A landscape with many valleys, sampled at points; each row gives a point and its height.
From any point a ball takes the steepest step (drop divided by distance) to one of its 4 nearest points. It stops when none of these is lower. Distance is the straight distance between rows; heights are no part of it.
J909 h=46.3: [160 122 172 112 130 120 124 139 142 134  92]
J462 h=23.2: [ 96 147  88 152 124 119 152 109  90 181  84]
J265 h=44.7: [ 99 139  63 143  91 117 151 112  58 192 120]
J293 h=37.2: [107 123  89 149  84 110 136 122  73 176  83]
J138 h=49.6: [113 173 115 136 158 122 168 101 108 178  93]
J885 h=22.6: [107 175  98 126 155 129 139 131 150  52 200]
J333 h=77.9: [122 122 137 140 150 140 117 141 168  73 195]
J361 h=63.7: [157 110 132  88 135 157  98 114 149  76 208]
J938 h=31.5: [110 105 112 151  84 111 124 137  94 158  73]
J635 h=38.2: [114  98 131 158  99 113 117 144 117 149  78]
J28 h=63.0: [154 102 166 120 138 136 107 145 164  99 164]
J777 h=10.9: [154 153 149 116 131 113 144 126 124 154  79]
J366 h=38.8: [137 109 163 140 123 116 121 148 133 140  83]
J533 h=7.3: [116 183 105 131 166 127 169  96 112 180 110]
J451 h=47.7: [141 178 133 110 148 114 157 104 115 169  87]
J760 h=49.0: [178 112 176  89 122 133 112 134 144 126 116]
J305 h=44.6: [124 167 124 134 150 111 158 111 111 175  81]
J353 h=51.4: [ 96 164  90 148 153 128 159  94 102 184  98]
J555 h=26.4: [ 91 140  73 146 109 120 153 111  73 189  97]
J364 h=50.9: [112  94 114 152  71 113 115 145  96 156  80]
J419 h=73.4: [144 121 146 112 148 146 114 136 161  77 201]
J67 h=55.9: [133 155 112 105 148 145 127 118 149  61 218]
J40 h=43.5: [138 102 166 138 125 119 116 148 143 130  98]
J310 h=62.9: [138 129  91  70 132 167 107  95 131  61 217]
J926 h=64.3: [149 101 170 122 136 130 112 151 161 108 147]
J446 h=28.3: [128 148 143 131 127 111 139 126 118 163  70]
J38 h=23.4: [114 148 123 141 127 111 145 123 108 167  69]
J773 h=47.0: [120  79 146 161 108 126 107 158 139 121 108]
J469 h=54.5: [170 105 172  95 132 141 107 139 156 108 152]
J993 h=35.4: [171 141 166  95 128 120 130 130 130 148  91]
J749 h=49.8: [122  85 156 151 126 129 110 157 157 112 127]
J751 h=47.9: [102 173 103 140 162 127 169  93 111 184 111]
J732 h=75.7: [108 119 119 160 151 135 121 147 164  73 193]
J83 h=59.6: [117 141 118 133 154 138 122 140 162  63 203]
J890 h=19.7: [109 124 110 151 104 109 131 128  98 167  69]
J488 h=37.7: [138 124 158 131 117 114 123 144 129 145  81]
J94 h=55.4: [178  98 166  78 124 145 103 128 143 109 151]
J878 h=63.6: [171  93 151  78 126 161  99 121 147  91 182]
J619 h=57.8: [131 165  93  85 140 146 127 113 138  55 214]
J477 h=33.5: [121 126 147 143 114 113 129 138 118 156  69]
J71 h=57.7: [142 140 113  91 143 151 119 115 153  67 217]
J487 h=44.5: [125  89 157 149 117 119 113 157 144 126  99]
J86 h=48.5: [122 155 111 123 153 137 128 136 161  61 210]
J516 h=23.5: [104 154 105 149 135 113 156 114 100 175  79]
J218 h=50.8: [106  72 136 171 118 136 105 154 154 103 142]
J341 h=70.1: [113 113  95 147  70 111 131 137  75 172  83]
J860 h=66.4: [148 117 109  73 126 171 103  97 137  65 214]
J192 h=21.9: [103 148 112 149 120 114 148 117  98 174  72]
J329 h=58.7: [121  91 148 157 138 136 112 153 164  91 162]

Where does a ball stop that starts at each point below?
J619 | J885
J773 | J777
J305 | J890
J364 | J890

Write out the way that a ball takes from each point below.
J341 | J293, J890
J926 | J749, J487, J366, J477, J446, J777
J83 | J86, J885
